A landscape with many peaks, sampled at points; each row gives a point and its height.
A climber steps from a point to whichever of its 2 nearest points has the largest rise for the distance, and stops where none of them is higher. Distance is the straight distance between rows; heights are no part of it.
Meze (h 7.05): [ 0.65  0.80 -5.87 -0.37 -2.34 -1.36  0.09 -0.19 -2.63  2.17  2.05  3.51
  4.21  1.68  1.10 -2.15 -1.63 -1.97  0.22 -1.44 -2.80]
Bitoz (h 6.42): [ 2.01 -3.33  2.40  0.69 -1.05 -1.19 -0.74  3.40  5.34  0.55  2.41  3.87
  1.15 -4.26  0.28 -0.73  2.49 -0.82  2.55  2.96 -0.84]
senu (h 3.70): [ 0.51  1.07 -1.01  0.69  0.27 -0.59 -0.79  0.41 -0.21 -1.24 -0.45  0.97
 -0.87  0.70 -1.26  1.88 -2.54 -1.13 -1.16  0.30  2.19]
veb (h 2.67): [ 2.41  2.37 -5.59  2.35 -1.56 -2.71 -2.68  3.54  0.16 -2.25 -0.14  3.09
  2.22 -1.95  1.19  3.00 -3.33 -1.56 -0.99  0.70  1.63]
foga (h 4.95): [-0.34 -1.78 -2.42 -2.70 -3.31 -1.16  0.15  0.01  0.85  2.34  2.83  5.16
  4.03 -2.69  0.68 -3.30  2.05 -2.91  1.45 -0.22 -4.74]
guke (h 7.01): [ 1.52  1.06 -0.81  0.90 -0.55 -0.09 -0.16 -0.71 -1.46  2.26  2.63  1.28
  1.45  3.27 -1.55  1.52 -1.85 -1.02 -2.74  2.49 -0.21]
Lom (h 7.07): [ 0.06 -2.55  3.14 -0.11 -0.91 -0.91 -0.07  2.34  4.39  0.09  1.18  4.30
 -0.64 -4.70 -1.21 -1.49  2.02 -0.77  3.22  2.42 -0.50]
tad (h 4.61): [ 1.56 -1.97  6.44  1.54  3.00  0.97 -0.97  1.29  2.88  1.17  0.10 -0.78
 -3.47 -2.04  0.39 -0.22  1.86  5.18  2.55  2.51  0.19]
Gede (h 6.95): [-3.39 -2.56 -1.29 -5.52 -2.79 -0.27 -0.43 -0.69 -0.97 -2.31 -1.38  2.40
  0.17 -0.92 -1.54 -4.44 -0.69 -3.20  3.12 -1.04 -2.01]
suz (h 7.65): [-0.12 -1.84  2.05 -1.12 -1.67 -0.56 -0.57  1.34  3.04 -0.80  0.08  3.39
 -1.18 -3.02 -1.65 -0.86  0.42 -1.76  1.89  1.04 -0.35]
Degaf (h 8.03): [ 2.36  0.74 -4.01  0.89 -2.12 -0.66  0.38 -0.04 -1.19  2.95  3.67  3.12
  4.40  2.16  0.37  0.19  0.06 -1.33 -1.40  0.66 -2.61]
Pobe (h 4.46): [ 1.62 -0.30 -3.10  0.24 -3.10 -1.46 -0.78  0.84  1.09  0.83  2.96  4.48
  3.25 -1.21  0.51  0.21  0.72 -2.07  0.03  1.53 -2.14]
Tatug (h 0.92): [-3.18 -2.27  6.47 -2.95  1.88  1.89  0.04 -1.93 -0.43 -2.85 -2.26 -3.53
 -5.55  2.25 -2.88 -0.94 -0.42 -0.15  1.59  2.05  1.60]
nid (h 8.18): [ 1.61 -1.01 -4.99 -0.30 -2.42 -0.81  1.89 -0.01 -0.66  2.47  2.34  2.69
  5.69 -0.71  2.73 -1.95  2.39 -0.81  0.10 -3.02 -3.42]
mana (h 5.74): [ 3.60 -2.76  1.18  2.21 -0.37 -0.70 -0.72  4.24  5.27 -0.17  1.56  2.42
  1.62 -3.89  0.58  1.21  2.75  1.20  1.31  2.03 -0.92]
neb (h 5.54): [-0.24 -0.20 -1.96 -2.60 -2.78 -1.86 -1.61 -0.44 -1.84  1.18  3.72  4.81
  1.42  1.11 -1.58 -2.69 -1.40 -3.59  0.36  3.17 -3.71]
fal (h 7.17): [-0.42 -1.86  3.12 -1.20 -0.54 -0.49  1.41  0.09  1.85  0.58  0.95  2.47
 -0.51 -2.19 -1.20 -1.44  1.87 -0.72  1.47  1.14 -0.54]
zibat (h 6.99): [-0.26  1.08  0.35 -0.33  0.28  0.35  4.59 -1.46 -0.02  1.64  1.47 -2.34
  2.56 -2.41  3.24 -0.61  5.03  2.24 -0.24 -3.60 -1.86]
nemu (h 2.30): [ 0.39 -0.10  4.82  3.25  4.18  2.34 -3.03 -0.30 -0.75  3.64  0.27 -4.61
 -3.40  3.20 -1.97  1.51 -1.58  3.49 -2.92  4.37  1.51]
botem (h 1.13): [-2.18 -0.35 -2.71 -4.67 -2.06 -2.84 -3.01  1.34 -1.39 -4.75 -0.41  3.10
 -2.39  0.09 -1.79 -2.43 -3.56 -4.59  1.48  2.53 -0.71]
Tib (h 5.22): [-1.72  0.06  2.50 -1.94  0.01  0.31  2.52 -0.66  2.61 -1.86 -1.77 -1.50
 -0.98 -4.88  1.77 -1.49  2.63  1.20  2.09 -3.56  0.64]
vosi (h 8.20): [ 0.65  1.10 -2.56 -0.19 -1.28 -0.26  1.61 -1.73 -1.32  0.94 -0.03  1.42
  1.69  0.50  0.62  0.10 -0.60 -0.84 -0.55 -2.53 -0.41]
dus (h 6.67): [ 0.49  1.33  1.11  1.10  0.67  1.22  0.78 -1.54 -1.33  3.00  2.01 -1.10
  0.53  3.41 -1.07  1.34 -1.03  0.06 -2.90  1.22  0.38]
Zuri (h 2.56): [ 3.41  0.19 -2.58  2.25 -1.59 -0.33  1.18  1.81  2.24  0.53  1.94  1.13
  3.49 -0.90  1.30  2.10  2.19  0.48 -0.93 -0.04 -0.43]
vavo (h 8.14): [ 0.40 -0.35  0.08 -0.34 -1.53 -1.30 -0.16  0.74  1.77 -0.40  0.88  3.59
  0.32 -1.60 -1.10 -0.44 -0.44 -1.61  0.61  0.86  0.46]
daget (h 7.51): [-3.97 -1.84 -1.41 -4.73 -3.09 -0.03  0.31 -1.00  0.10 -2.57 -2.76  1.92
  0.26 -2.75 -0.65 -3.56  0.11 -2.69  2.96 -3.10 -1.18]
datu (h 8.05): [ 1.01  2.91  0.73  5.14  3.36  1.19 -2.26  0.91  1.25 -1.87 -2.30 -4.72
 -0.96 -1.73  2.78  3.55  1.17  4.83 -1.46 -1.64  2.21]
Vuget (h 1.80): [ 1.42 -1.01  6.63  2.31  3.43  1.64 -0.15 -0.36  0.86  2.31  2.25 -2.57
 -2.57  1.31 -0.11 -0.08  2.16  4.93 -0.03  3.22 -0.93]
mefi (h 7.63): [ 0.17 -0.18 -4.28 -1.67 -2.15 -0.42  1.17 -1.20 -1.78  2.19  2.05  2.64
  4.27  0.61  1.41 -2.65 -0.01 -1.43  0.55 -3.01 -2.48]
tezug (h 4.09): [ 4.65 -0.70  1.37  4.07  0.88 -0.44 -1.67  2.94  2.37  2.38  2.47  0.72
  1.43  2.55 -0.48  2.41 -0.30  1.74 -1.55  5.16 -0.33]
lasi (h 3.49): [ 2.56 -1.99 -2.02  0.10 -1.91 -0.86  1.75  1.78  1.47  2.54  3.86  2.78
  4.92 -1.07  1.37 -0.33  4.13 -1.38 -0.05  0.46 -3.72]
lazib (h 0.36): [-1.86 -0.35  2.72 -1.11  1.24  0.30 -1.08 -0.43  0.60 -3.92 -3.73 -2.17
 -4.83 -0.08 -1.91  0.84 -1.37 -0.59  0.80 -0.37  3.18]
nel (h 0.93): [-1.70 -0.49 -1.52 -4.04 -3.11 -3.01 -3.82  0.75 -0.24 -3.21  0.81  4.23
 -1.41 -0.97 -1.48 -2.61 -2.46 -5.18  2.20  3.94 -2.18]
nune (h 4.45): [ 4.19 -0.52  0.31  3.87  0.75 -0.51 -2.59  3.79  2.90  0.43  1.57  2.30
  0.78  0.58 -0.82  2.39 -1.69  0.81 -0.92  5.15  1.16]
Dugat (h 0.49): [-0.89 -0.76 -0.13 -2.32 -1.97 -1.33 -1.20  0.23  0.74 -1.78  0.35  3.47
 -1.24 -0.89 -1.74 -1.68 -2.03 -3.05  1.38  1.99 -0.36]
pofu (h 3.97): [ 2.68 -1.36 -4.10  0.14 -3.12 -1.80 -0.08  1.55  2.06  2.09  4.08  4.38
  5.09 -1.78  1.22 -0.23  2.22 -1.90  0.17  0.43 -3.85]
muza (h 4.00): [ 1.34  0.33  2.38  2.77  1.42  0.96  0.26  0.21  1.44  0.71  0.90 -0.45
 -0.50  0.54 -0.26  1.75  0.24  1.60 -0.77  2.02  1.43]
sep (h 4.79): [ 4.74 -1.47  0.67  4.13  0.97 -0.57 -2.19  3.86  3.90  0.27  0.37  1.39
  1.25 -0.61  0.56  2.76  0.49  1.81  0.10  3.51  0.92]
Rek (h 2.65): [ 1.72 -3.42  5.98  0.57  1.92  0.74  1.53  1.28  2.73  2.55  3.68  1.29
 -0.78 -0.47 -1.14 -0.73  3.41  2.41  1.32  4.24 -1.44]
lonum (h 0.69): [-2.84 -0.71  6.93 -1.77  1.36  1.70  1.19 -2.55 -0.42 -1.57 -1.35 -3.46
 -4.87  1.76 -2.79 -1.56  0.66  0.93  0.84  1.05  0.53]
bon (h 1.70): [-1.92  0.58  4.57 -0.50  1.96  1.13  1.00 -2.21  0.38 -1.82 -2.19 -3.30
 -3.73 -0.89 -0.64 -0.60  1.61  1.42  1.34 -1.12  1.33]
dasod (h 8.17): [ 1.18  2.43 -0.37  4.91  2.84  0.80 -1.80  1.04  1.26 -0.92 -2.57 -3.20
 -0.65 -0.47  1.42  4.21 -0.47  2.70 -2.43 -0.63  2.52]
soti (h 1.44): [-1.38 -0.26  6.12 -0.24  1.82  1.30  2.37 -2.56 -0.28  1.21  0.88 -2.46
 -2.63  0.88 -1.15 -1.12  2.39  2.02  0.54  1.33 -0.30]
Moror (h 7.62): [-1.70  0.41 -5.24 -2.07 -1.50 -0.63  0.59 -1.42 -3.42  0.06 -1.65  0.93
  1.60  1.93  1.57 -2.14 -2.60 -2.07  0.44 -5.02 -0.18]
lak (h 6.64): [-2.68  1.33 -0.47 -2.29  0.34  1.11  0.84 -4.00 -4.73  1.35 -0.54 -3.62
 -2.31  5.81 -1.41  0.33 -2.27 -1.13 -2.28 -1.31  0.07]
nor (h 6.36): [-2.26 -1.35 -2.47 -4.34 -2.73 -1.62 -1.04 -0.85 -1.48 -1.35  0.51  3.42
  0.71 -0.38 -2.02 -3.78 -0.99 -3.56  1.98 -0.09 -3.08]
guzo (h 1.33): [-3.23 -1.46 -1.85 -5.09 -2.20 -1.56 -2.05  0.62 -1.42 -4.66 -1.75  1.21
 -1.98 -0.19 -1.61 -2.54 -2.58 -4.06  2.50 -0.18  0.22]
telo (h 8.59): [-1.89 -1.11 -2.49 -3.24 -2.61 -0.14  0.77 -0.46 -0.13  0.95 -0.45  2.57
  2.02 -2.14  0.96 -3.01  1.06 -2.19  2.43 -3.63 -1.80]
zife (h 5.79): [-1.83 -0.93  1.64 -3.25 -1.04  0.58  4.79 -0.54  1.51  1.16  0.41  0.71
  1.59 -4.86  1.23 -2.78  4.56 -0.03  1.80 -3.26 -2.10]
fupa (h 2.07): [-1.13  1.84  0.33  0.74  0.94  0.27  1.13 -1.26  0.46 -2.31 -3.01 -2.41
 -1.59 -2.53  1.32  1.17  0.10  0.77  0.17 -2.86  2.49]
Rif (h 7.48): [ 1.17  2.53 -1.66  2.00  0.67  0.46  2.48 -0.16  0.32 -1.20 -0.75 -3.76
  2.91 -3.00  4.29  1.71  3.93  3.79 -0.84 -5.20  0.01]
peka (h 3.09): [ 3.13 -1.89  5.93  2.51  1.95  0.64  0.74  1.29  2.15  3.59  3.58  0.88
 -0.47  1.20 -0.39 -0.02  2.48  2.69  0.37  4.96 -1.36]
zib (h 5.83): [ 0.30  1.84 -5.91 -1.05 -1.74 -2.55 -3.08  0.90 -4.08  0.63  2.86  3.58
  1.34  3.12  0.51 -1.36 -4.47 -3.55 -1.77  2.03 -2.16]
paluk (h 7.77): [ 0.10  1.50 -3.43 -0.55 -0.73  0.51  3.32 -2.81 -2.73  1.55 -0.14 -0.53
  2.75  1.04  2.16 -0.97  1.22  0.58 -0.98 -5.16 -1.12]
Mone (h 8.19): [-1.48 -0.67 -4.02 -2.13 -2.31 -0.16  2.17 -0.68 -0.92  1.19 -0.52  1.48
  3.16 -1.74  2.58 -3.60  0.88 -1.21  1.69 -5.04 -1.82]
kivi (h 7.86): [-0.96  0.43 -4.47 -1.59 -1.56  0.23  2.88 -2.21 -2.95  1.93 -0.43  0.68
  2.75  0.90  2.42 -3.24  0.37 -0.50  1.01 -5.72 -2.06]
voz (h 7.29): [ 0.30  2.60 -0.44  0.32  0.30  0.19  3.72 -1.45 -0.27  0.09  1.04 -4.19
  2.83 -3.40  4.13  0.49  5.00  4.06 -0.67 -5.25 -1.56]
duvo (h 5.01): [ 0.06  1.44 -1.05  1.47  1.36 -0.83 -2.08  0.55 -2.88  2.40  1.27 -0.75
 -0.20  4.54 -2.83  3.02 -4.58 -1.19 -4.56  4.02  2.04]
tizo (h 0.50): [-4.49 -0.95  2.55 -3.82  0.31  1.83  1.22 -2.71 -0.54 -5.37 -3.93 -4.33
 -4.19  0.14 -1.40 -0.79  0.48 -0.45  2.35 -2.57  2.02]
sodup (h 6.26): [-0.56 -0.64 -1.09 -1.96 -1.37  0.81  3.50 -0.98  0.30  1.77  0.76  0.93
  2.22 -2.95  2.05 -1.99  3.20  0.06  1.31 -3.44 -1.50]
Fafa (h 7.22): [-1.66 -0.02 -4.69 -2.33 -1.75 -1.47 -0.21 -0.90 -4.11  0.73 -0.11  2.07
  1.99  2.66  0.15 -3.48 -2.71 -3.31  0.95 -2.73 -1.97]
kimub (h 3.30): [-0.55  2.80 -2.73  4.52  2.57  0.28 -3.07  0.61 -2.13  1.53 -1.77 -4.23
 -0.18  3.34 -0.64  5.50 -3.49  0.78 -5.47  1.17  3.38]
Masuz (h 7.79): [ 0.15  2.72 -0.05  3.15  2.33  0.27  0.12  0.93  2.32 -2.89 -3.09 -3.54
 -0.43 -4.49  3.37  2.24  1.83  3.94  0.51 -4.10  2.49]
vir (h 7.50): [-0.33  0.97 -1.49 -1.40 -1.03  1.14  3.62 -3.26 -3.25  2.66  0.89 -0.85
  2.22  1.78  1.38 -1.78  1.42  0.52 -1.09 -3.45 -1.86]
git (h 7.64): [ 1.26  2.55  0.05  2.91  1.64  0.11  1.00  1.12  1.76 -1.90 -1.25 -4.58
  1.52 -5.13  4.19  2.21  3.84  4.48 -0.03 -4.52  0.92]
tumen (h 8.47): [ 1.30  4.09 -1.41  7.01  2.73  1.13 -2.58  1.09 -0.52 -0.07 -1.88 -6.11
  1.47  0.66  2.88  4.60  1.28  4.26 -4.05 -0.95  1.96]
kota (h 1.79): [-1.50 -1.85  7.07 -1.57  1.50  1.07  2.31 -1.37  1.02  0.79  0.68 -0.71
 -2.99 -0.90 -2.26 -2.54  3.13  1.33  1.96  1.73 -0.78]
Daki (h 5.04): [-0.78 -0.16  2.78  0.12  1.26  0.37  1.29  0.22  2.35 -1.63 -1.85 -1.00
 -2.26 -3.81  0.64 -0.57  2.19  1.64  2.31 -1.05  1.44]
sodos (h 1.56): [-0.23  0.08  7.07  1.30  3.28  1.49  0.89 -1.92  0.31  1.61  1.59 -2.97
 -2.93  0.21 -0.66 -1.01  2.72  4.20  0.48  1.72 -0.33]
vik (h 5.43): [ 0.40  2.04 -3.54 -1.55 -1.12 -1.57 -2.14  0.70 -3.73  1.45  2.98  1.97
  0.47  4.50 -1.26 -0.30 -4.47 -3.17 -2.73  3.10 -1.05]
feves (h 2.20): [ 0.46 -2.45  6.55 -0.75  1.16  0.34  2.36  0.09  2.21  2.19  2.51  0.76
 -2.09 -1.42 -0.96 -2.13  3.67  1.56  2.01  2.38 -1.28]
zile (h 3.46): [ 0.64  1.92 -1.17  4.52  2.70  0.14 -2.35  0.69 -0.24  0.11 -1.94 -2.98
 -0.94  2.35 -0.44  4.38 -2.44  0.61 -3.16  0.92  3.14]
fata (h 2.87): [ 1.61  1.36 -0.16  5.38  3.18  0.76 -3.59  1.37 -0.78  2.92 -0.48 -3.89
 -0.09  3.46 -1.08  4.45 -3.66  1.77 -4.85  4.09  2.42]
rediv (h 0.90): [-4.48 -3.04  1.88 -5.91 -1.15  1.34  0.47 -1.48 -1.46 -4.98 -2.07 -0.78
 -3.17  0.76 -3.21 -1.60 -0.46 -3.40  3.34  0.09  0.22]
rigi (h 2.13): [ 0.42  1.46 -1.17  1.21  0.58  0.19  1.39 -0.33  1.07 -1.92 -2.15 -1.60
 -0.19 -3.39  2.67  1.17  0.72  1.53 -0.01 -3.55  1.77]
kesek (h 5.20): [ 0.15  1.56 -1.90 -0.22 -0.11 -1.19 -1.72  1.00 -2.69  1.68  2.70  1.19
  0.06  4.69 -2.50  1.59 -4.50 -2.28 -3.68  4.04  0.76]
tunav (h 2.01): [-1.05  1.35  0.66  2.11  2.09  0.41 -1.01 -0.02  1.09 -3.18 -4.00 -2.15
 -3.09 -2.11  1.10  1.79 -0.91  1.70  0.04 -2.20  3.77]
sasu (h 8.79): [ 2.56 -0.08 -4.06  0.91 -1.79  0.39  2.02 -0.40 -1.13  2.65  2.85  1.37
  5.09  1.10  1.79  0.09  1.82 -0.25 -1.12 -1.27 -2.76]
Saru (h 1.16): [-3.12 -2.58  4.74 -3.78  0.32  1.29 -0.23 -1.47 -0.29 -3.18 -1.77 -1.12
 -5.03  2.00 -4.04 -0.80 -1.24 -2.00  2.20  2.46  1.11]
gevo (h 4.18): [ 2.39 -0.83  3.38  2.77  2.11  0.77 -0.60  1.37  2.83  0.92  0.90  0.01
 -0.62 -0.27  0.02  0.95  0.91  2.95  0.67  2.34  0.92]
tigit (h 8.04): [-3.01 -1.62 -1.30 -4.82 -2.53  0.57  1.79 -0.31  0.95 -0.57 -2.24  2.07
  1.20 -3.97  0.73 -3.96  1.31 -1.59  2.48 -3.94 -1.20]
fufi (h 4.40): [ 2.83 -2.10  4.88  2.88  2.84  1.16 -0.70  2.19  3.05  1.52  0.67 -0.44
 -1.98 -1.14  0.62  1.04  1.81  4.57  1.36  3.67  0.54]
Vul (h 3.65): [ 2.83  1.77 -1.29  4.29  1.03 -0.11 -1.14  1.96  1.39  0.01 -0.56 -0.34
  1.33  0.70  0.75  3.40 -1.47  1.06 -1.44  1.13  1.73]
vep (h 1.38): [-2.25 -2.25  4.60 -3.17 -0.10  0.66  0.94 -1.02  0.62 -2.45 -1.78  0.94
 -4.07 -0.09 -2.64 -1.63  0.45 -1.71  2.73  1.14  0.55]
Kuruf (h 3.47): [ 3.46 -2.55  5.00  2.96  2.12  0.81 -1.56  2.65  2.60  3.61  2.96  1.21
 -0.74  1.50 -1.19  1.09  0.77  3.05  0.59  6.44 -0.36]
lun (h 7.42): [ 2.05  1.22 -3.20  1.38 -1.33 -0.48 -0.08  0.16 -0.92  2.25  2.74  1.86
  2.96  2.73 -0.01  1.28 -1.19 -1.29 -2.33  1.42 -0.65]
voso (h 7.93): [ 1.14  1.34  0.57  4.57  2.97  0.62 -1.95  1.71  1.96 -2.44 -3.57 -2.94
 -1.61 -3.11  2.88  2.81  0.70  4.12  0.32 -1.85  3.31]
punem (h 8.57): [ 0.63  0.15 -2.05 -0.60 -2.04 -0.68  0.57  0.31  0.45 -0.17  0.33  2.06
  0.80 -1.06  0.23  0.05 -0.69 -1.39  0.22 -0.76  0.15]
bip (h 2.49): [ 0.57 -0.26  3.75  4.56  4.15  1.69 -4.74  0.48 -1.58  3.64 -0.50 -5.23
 -3.17  3.81 -2.46  2.94 -2.82  3.54 -3.67  5.25  2.39]
toted (h 1.14): [-3.15 -3.29  3.36 -5.01 -1.46  1.40  0.27 -0.86  0.42 -4.05 -2.24  0.43
 -3.26 -0.89 -3.20 -2.46 -0.08 -2.87  3.25  0.77  0.01]
bif (h 6.91): [-2.72  1.50 -3.88 -1.98  0.37  0.46  0.24 -2.90 -5.06  0.15 -1.94 -2.99
 -0.78  5.37  0.29  0.33 -2.82 -0.97 -1.59 -4.18  0.74]
Lar (h 5.41): [-1.49 -0.26  1.81 -2.32 -0.53  0.45  3.94 -0.23  1.92 -0.07 -0.92 -1.50
  0.86 -5.26  2.56 -1.50  4.10  1.71  2.12 -3.74 -0.42]
fipib (h 6.34): [ 0.46  1.60 -6.19 -0.79 -2.31 -2.44 -2.00  0.31 -3.62  0.84  2.22  3.89
  2.95  1.91  0.69 -1.86 -3.54 -3.26 -0.39 -0.01 -2.48]
Musor (h 4.83): [ 0.79  1.70 -0.76  2.57  0.86 -0.10 -2.23  1.87 -1.18  1.20  0.08 -0.60
 -0.50  3.31 -1.73  3.59 -4.22 -0.30 -3.92  3.33  2.40]
ral (h 2.27): [ 0.69  1.96 -5.90  0.26 -1.99 -1.96 -2.37  2.60 -0.08 -1.82 -1.17  3.25
  1.48 -2.03  1.24  1.56 -3.50 -2.01 -0.50 -0.68  1.28]
Pugi (h 5.94): [-1.67 -0.71 -2.06 -3.47 -2.25 -1.86 -1.44 -1.11 -2.53 -0.35  2.43  4.34
  0.43  0.83 -1.76 -3.31 -1.59 -4.31  1.18  1.71 -3.06]
boso (h 3.07): [ 3.55  2.37 -5.55  3.85 -0.86 -1.72 -2.01  3.78  0.85 -1.75 -0.90  2.38
  3.45 -0.49  1.21  3.88 -2.23 -0.16 -1.87  0.75  1.46]
Mez (h 3.06): [ 1.53  2.26 -2.34  5.90  2.52  0.39 -3.19  2.16 -1.76  2.06 -0.57 -3.82
  1.56  4.01 -1.02  5.56 -3.49  0.59 -5.52  3.69  2.78]
nin (h 4.96): [ 0.98  0.23 -2.05 -0.69 -2.14 -1.33 -0.86  0.23 -0.40  1.79  3.33  4.73
  2.74  0.18 -0.73 -1.39  0.23 -2.87  0.33  2.21 -2.56]
zufed (h 3.77): [ 3.59 -1.72  3.20  3.05  1.39  0.46 -1.69  1.84  1.90  2.67  3.03  1.65
 -0.03  2.33 -1.80  1.31 -0.50  1.33 -0.79  6.20  0.19]
sona (h 6.40): [-0.33  0.87  2.40  0.59  1.44  1.29  1.44 -2.14 -1.37  1.94  0.76 -2.50
 -1.73  3.37 -1.59  0.50  0.11  0.95 -1.92  0.79  0.27]
keluz (h 0.70): [-1.99 -1.19 -0.18 -3.80 -2.89 -2.24 -2.25  0.08  0.75 -2.23  0.70  4.03
 -1.05 -2.07 -2.51 -2.46 -0.89 -4.24  2.20  2.68 -1.96]
Rezab (h 2.06): [ 0.57 -0.46  5.57  2.34  3.25  1.95 -0.84 -0.56  0.44  2.79  0.99 -2.81
 -2.88  2.04 -1.46  0.88 -0.33  3.27 -1.14  4.16  0.54]
sopud (h 2.21): [ 1.48  1.37 -1.78  2.41  0.28  0.59  1.17  0.23  1.50 -0.97 -1.02 -1.47
  1.48 -2.24  2.80  2.63  1.58  2.04 -0.65 -2.26  1.42]
lan (h 1.49): [-2.25 -0.62 -1.65 -4.38 -1.74 -0.70 -0.20 -0.10 -0.52 -4.34 -2.61  0.97
 -1.88 -0.40 -0.91 -0.92 -2.38 -2.83  1.90 -1.76  1.39]
Zekop (h 1.72): [-1.05  0.67 -4.46 -2.02 -1.31 -1.14 -0.34 -0.32 -1.55 -2.68 -2.43  0.70
 -0.86  0.52  0.19  0.03 -3.61 -1.99  0.36 -3.73  1.71]
legu (h 1.81): [-2.97  0.63  5.26 -0.58  2.29  1.12  0.10 -1.86  0.92 -4.08 -3.40 -5.14
 -5.35 -2.01 -0.52 -0.80  1.19  2.96  2.15 -2.13  1.59]
duku (h 6.80): [-2.73  0.71 -3.23 -2.68  0.92  0.25  0.18 -2.81 -5.79  1.54 -0.68 -3.16
 -0.86  7.22 -0.74  0.12 -3.67 -2.00 -2.91 -1.88  0.61]
diti (h 2.92): [ 3.71 -1.25 -1.31  1.61 -1.62 -0.56  2.14  1.54  2.08  1.81  2.85  1.30
  4.32  0.13  1.27  0.94  2.99  0.30 -0.79  0.87 -1.61]
vopub (h 4.92): [ 0.37 -1.17  4.78  0.73  2.03  0.14  0.16  0.63  2.85 -1.01 -1.81 -0.90
 -3.27 -2.91  0.17 -0.34  1.04  2.57  2.06 -0.14  2.03]
las (h 4.77): [ 0.17 -0.88  6.38  1.42  3.55  1.09 -1.34  0.18  2.18 -0.32 -1.31 -2.05
 -4.07 -2.10  0.37 -0.49  1.36  4.66  2.24  1.16  0.98]
Vem (h 6.59): [-2.32 -0.37 -4.43 -3.06 -2.47 -1.71 -0.42 -0.80 -3.00  1.08  1.22  3.78
  3.38  1.07  0.22 -4.74 -1.41 -3.44  1.48 -1.52 -3.68]
Sesa (h 1.57): [-1.65 -0.62  4.64 -1.87  0.46  0.81  1.52 -1.45  0.84 -1.11 -1.48 -1.16
 -3.70 -0.99 -1.69 -1.86  1.29  0.28  1.63  0.01  0.92]
niruf (h 5.21): [ 4.88 -1.92  0.82  3.66  0.08 -0.70 -1.01  4.59  4.43  0.02  1.88  1.16
  2.08 -1.54  1.04  2.05  2.75  1.73  0.00  3.11 -0.67]
Sedap (h 5.78): [-1.20 -1.50 -3.18 -3.24 -2.81 -1.71 -0.39 -1.04 -1.23  1.84  2.56  4.21
  3.21 -0.66 -0.04 -4.53  0.20 -3.43  1.95  0.04 -4.25]
doda (h 2.71): [ 1.29  0.80  1.97  5.33  4.17  1.22 -3.70  1.30 -0.58  2.95 -0.53 -4.20
 -0.53  3.16 -0.58  3.59 -2.21  3.52 -3.62  4.58  2.59]
Mezub (h 6.41): [ 0.09 -1.80  2.07 -2.01 -1.54 -0.08  2.82 -0.90  1.24  2.04  2.74  2.44
  1.08 -2.18 -0.43 -2.14  3.09 -0.88  0.87 -0.19 -2.24]
rapud (h 6.35): [-2.25  0.72  2.73 -2.70  0.81  2.10  2.04 -4.60 -3.95  1.46  0.30 -4.18
 -2.51  5.29 -2.12 -0.96 -0.48 -0.65 -2.36 -0.62 -0.43]
nitim (h 1.92): [-0.76  1.23 -5.20 -1.38 -1.96 -1.86 -2.19  1.42 -0.92 -2.60 -2.11  2.25
 -0.03 -1.06  0.59  0.09 -3.49 -2.82  0.42 -2.19  1.16]
Sop (h 3.45): [ 3.13  1.60 -3.64  4.45  0.24 -0.34 -1.35  2.72  0.96 -0.47 -0.57  0.08
  2.81  1.21  1.26  4.34 -1.68  0.62 -2.82  0.54  2.25]
betal (h 7.91): [-0.24  1.24 -5.20 -0.71 -1.59 -0.33  1.18 -1.52 -2.61  0.74 -0.23  1.08
  2.21  2.00  1.52 -1.06 -1.79 -1.01 -0.70 -3.47 -0.38]
mes (h 8.32): [ 1.92  2.68 -1.81  6.15  2.63  0.83 -1.71  1.40  0.22 -0.23 -2.46 -3.92
  1.64  1.06  1.96  5.08  0.22  3.33 -3.35 -0.52  2.30]
ras (h 6.03): [-1.80  0.70  3.07 -1.42  0.57  1.64  2.60 -3.92 -2.98  2.34  1.52 -2.46
 -1.53  3.93 -1.57 -1.09  1.01  0.06 -0.99  0.22 -0.95]
dor (h 6.61): [ 0.93  0.29 -0.61 -0.20 -1.21  0.25  3.70 -1.19 -0.24  2.05  1.27 -0.38
  3.16 -1.59  2.73 -0.66  3.37  0.55  0.06 -2.88 -1.70]
Ropo (h 7.02): [-2.21  0.61 -2.07 -2.75 -0.21  0.30  1.30 -2.75 -3.86 -0.40 -2.01 -1.80
 -0.49  3.64  0.28 -1.26 -1.55 -1.03 -0.45 -3.82 -0.31]
Poze (h 1.89): [-2.18  0.76  3.24  0.13  2.21  0.55 -0.82 -0.29  2.13 -4.22 -4.80 -4.23
 -4.43 -3.16  0.41  0.65  0.28  2.25  2.09 -2.33  2.83]
vivug (h 1.62): [-1.66  0.39 -2.45 -2.83 -1.28 -0.36  0.46 -0.86 -1.16 -1.71 -3.20  0.31
 -1.34 -0.01 -0.34 -0.71 -1.55 -1.56  0.85 -2.88  1.23]
sif (h 5.44): [ 0.11 -2.03 -0.69 -2.77 -1.93 -0.37  2.21 -0.26  1.19  2.69  3.37  4.07
  3.09 -2.58  0.19 -2.62  3.25 -1.98  1.00  0.05 -3.94]
Noreg (h 3.83): [ 1.59  0.62 -0.15  2.27  0.57  0.12 -0.53  0.85  1.28 -0.10 -0.28  0.44
 -0.17 -0.30 -0.24  1.60 -0.77 -0.18 -1.15  0.49  1.39]
Fim (h 3.58): [ 0.19  1.46 -1.52  2.44  0.78 -0.04 -1.54  0.87 -0.59 -1.02 -1.72 -0.62
 -0.81  1.07 -0.13  3.78 -2.96  0.22 -2.35 -0.38  3.17]
zab (h 2.34): [ 3.18  1.50 -2.74  3.06 -0.40 -0.10  0.82  1.47  1.78 -0.17 -0.52 -0.53
  3.07 -0.48  2.03  2.96  1.52  1.70 -1.43 -1.08  0.65]
gof (h 0.42): [-2.81 -0.24  2.89 -2.41  1.28  0.92  0.46 -1.71 -0.44 -4.30 -3.73 -3.17
 -4.57  0.95 -1.70 -0.33 -0.08 -0.14  1.21 -1.02  2.24]
Giner (h 1.95): [-1.59  0.90  1.32  0.39  1.80  0.33 -1.23  0.57  1.84 -5.35 -5.63 -2.59
 -4.28 -3.65  0.50  1.74 -1.49  0.80  1.59 -3.61  4.48]
nafo (h 7.18): [-1.59  1.01 -0.51 -2.10 -0.19  1.60  2.62 -3.70 -3.01  0.69 -0.88 -1.51
 -0.20  1.99  0.60 -1.32  0.63 -0.12 -0.74 -3.69 -0.63]
sose (h 0.67): [-3.85 -2.65  2.04 -4.91 -0.36  2.44  1.61 -2.44 -2.26 -4.77 -3.14 -2.79
 -3.65  1.58 -2.42 -1.30  0.06 -1.64  2.29 -0.86  0.96]

Where does a climber stop that starts at each point below?
Mez: tumen
Rif: tumen
duvo: sasu
Sedap: punem
tezug: punem
lan: tumen
tunav: telo
rapud: telo
fufi: tumen
soti: punem
nin: telo

Two climbers start at each pair of points below. Name the first point that both come to, or write none.
bip, Musor: none
nel, foga: none
bon, sodos: none
lasi, sodup: none
